A landscape with many valleys, sampled at points; each row gives a point and its height.
From any point a ball takes the steepest step (drop divided by distance) to one of its 5 nearest points. It stops when none of these is lower. Distance is the straight distance between rows; heights are no part of it.
z_527 height 1.90: [110, 149,  90, 191, 147, 122, 176, 139, 125]
z_371 height 3.92: [112, 110, 131, 110, 109, 122, 139, 141,  90]
z_306 height 5.28: [127, 127, 157,  80, 127, 139, 100, 129, 141]
z_376 height 5.98: [131, 105, 114, 156,  87, 116, 159, 124,  90]
z_70 height 3.83: [134, 133, 162,  85, 128, 139,  98, 121, 151]
z_587 height 5.17: [149, 108, 112, 169,  62, 127, 167, 119, 100]
z_304 height 2.98: [127, 144,  96, 192, 125, 119, 177, 120, 125]
z_94 height 4.54: [110, 116, 139,  91, 125, 128, 118, 142, 113]
z_295 height 3.52: [144, 143, 168,  96, 133, 142,  90, 109, 162]
z_750 height 2.42: [115, 110, 115, 138, 112, 118, 150, 140,  88]
z_964 height 2.74: [114, 112, 129, 107, 120, 122, 135, 145,  99]
z_892 height 0.85: [140, 141, 126, 112, 176, 134,  84, 115, 166]
z_666 height 3.50: [119, 119, 106, 162, 116, 110, 164, 140, 103]
z_476 height 1.58: [141, 138, 137, 105, 162, 132,  88, 112, 165]
z_600 height 3.66: [126, 132,  97, 181, 107, 119, 179, 124, 110]
z_128 height 4.24: [116, 102, 137, 101,  95, 125, 136, 134,  82]
z_156 height 1.17: [110, 112, 148,  85, 114, 135, 117, 139, 108]
z_618 height 2.35: [148, 153, 146, 133, 176, 133,  73,  89, 171]
z_404 height 1.77: [107, 120, 108, 132, 134, 115, 146, 148, 104]
z_585 height 3.65: [117, 121, 141,  89, 136, 132, 112, 139, 129]
z_779 height 4.19: [121, 120, 164,  77, 110, 140, 110, 133, 127]
z_533 height 2.19: [136, 132, 147,  92, 148, 139,  90, 126, 156]
z_140 height 4.01: [150, 154, 166, 130, 149, 135,  79,  89, 171]
z_266 height 3.74: [114, 103, 128, 122,  99, 123, 141, 132,  80]
z_410 height 0.86: [105, 136,  94, 170, 155, 116, 161, 155, 117]
z_877 height 5.16: [150, 114, 116, 174,  73, 122, 171, 118, 111]
z_299 height 1.15: [106, 130,  94, 149, 163, 113, 148, 160, 119]
z_537 height 5.65: [136, 106, 116, 152,  73, 118, 155, 124,  88]
z_173 height 2.03: [127, 131, 129,  94, 163, 133,  93, 132, 148]
z_749 height 1.74: [137, 140,  99, 194, 108, 127, 182, 116, 127]
z_888 height 0.56: [150, 134,  99, 187,  89, 135, 177, 111, 138]
z_524 height 2.67: [119, 124, 111, 108, 164, 123, 115, 149, 133]
z_438 height 2.78: [155, 126, 106, 184,  74, 136, 174, 115, 131]
z_671 height 0.74: [133, 128, 105, 181,  95, 124, 171, 125, 112]
z_847 height 2.08: [110, 120, 107, 140, 141, 112, 149, 154, 106]
z_617 height 0.93: [146, 148, 163, 111, 148, 134,  83,  99, 169]
z_16 height 2.18: [132, 131, 123, 102, 171, 132,  93, 130, 152]
z_45 height 3.95: [151, 169, 159, 155, 170, 133,  82,  75, 167]
z_423 height 3.31: [119, 120, 128,  96, 150, 124, 114, 143, 125]
z_418 height 4.64: [126, 130, 185,  78, 104, 148, 104, 124, 143]
z_633 height 4.00: [118, 126, 104, 120, 174, 121, 118, 155, 133]
z_669 height 2.68: [115, 132,  93, 171, 134, 116, 169, 141, 112]
z_753 height 2.58: [164, 127, 112, 178,  58, 151, 170, 113, 143]
z_390 height 1.42: [111, 120, 112, 120, 147, 116, 133, 151, 112]
z_30 height 7.56: [134, 131, 108, 111, 182, 130,  95, 136, 156]
z_655 height 4.10: [133, 136, 179,  84, 114, 144,  92, 119, 155]
z_831 height 1.56: [109, 126,  98, 136, 152, 115, 148, 159, 115]
z_329 height 3.05: [147, 155, 152, 126, 167, 133,  82,  89, 171]
z_470 height 3.02: [113, 115, 158,  81, 109, 140, 117, 135, 107]
z_547 height 2.14: [114, 114, 111, 141, 119, 114, 149, 143,  93]
z_806 height 2.60: [136, 139, 155,  93, 142, 136,  91, 120, 157]
z_11 height 1.46: [141, 141, 177,  88, 122, 143,  91, 114, 160]

For each start below, name the point where the ball stops.
z_537: z_390
z_376: z_390
z_831: z_410
z_600: z_888
z_266: z_390
z_847: z_410

Call two points neighbours if one is among the 5 nearest of the other. Go from one point of each pair to the other, from neighbour to neighbour, staying as low as possible. Name the highest point that can't be avoided.
z_11 and z_892: z_806
z_390 and z_888: z_527
z_892 and z_617: z_476
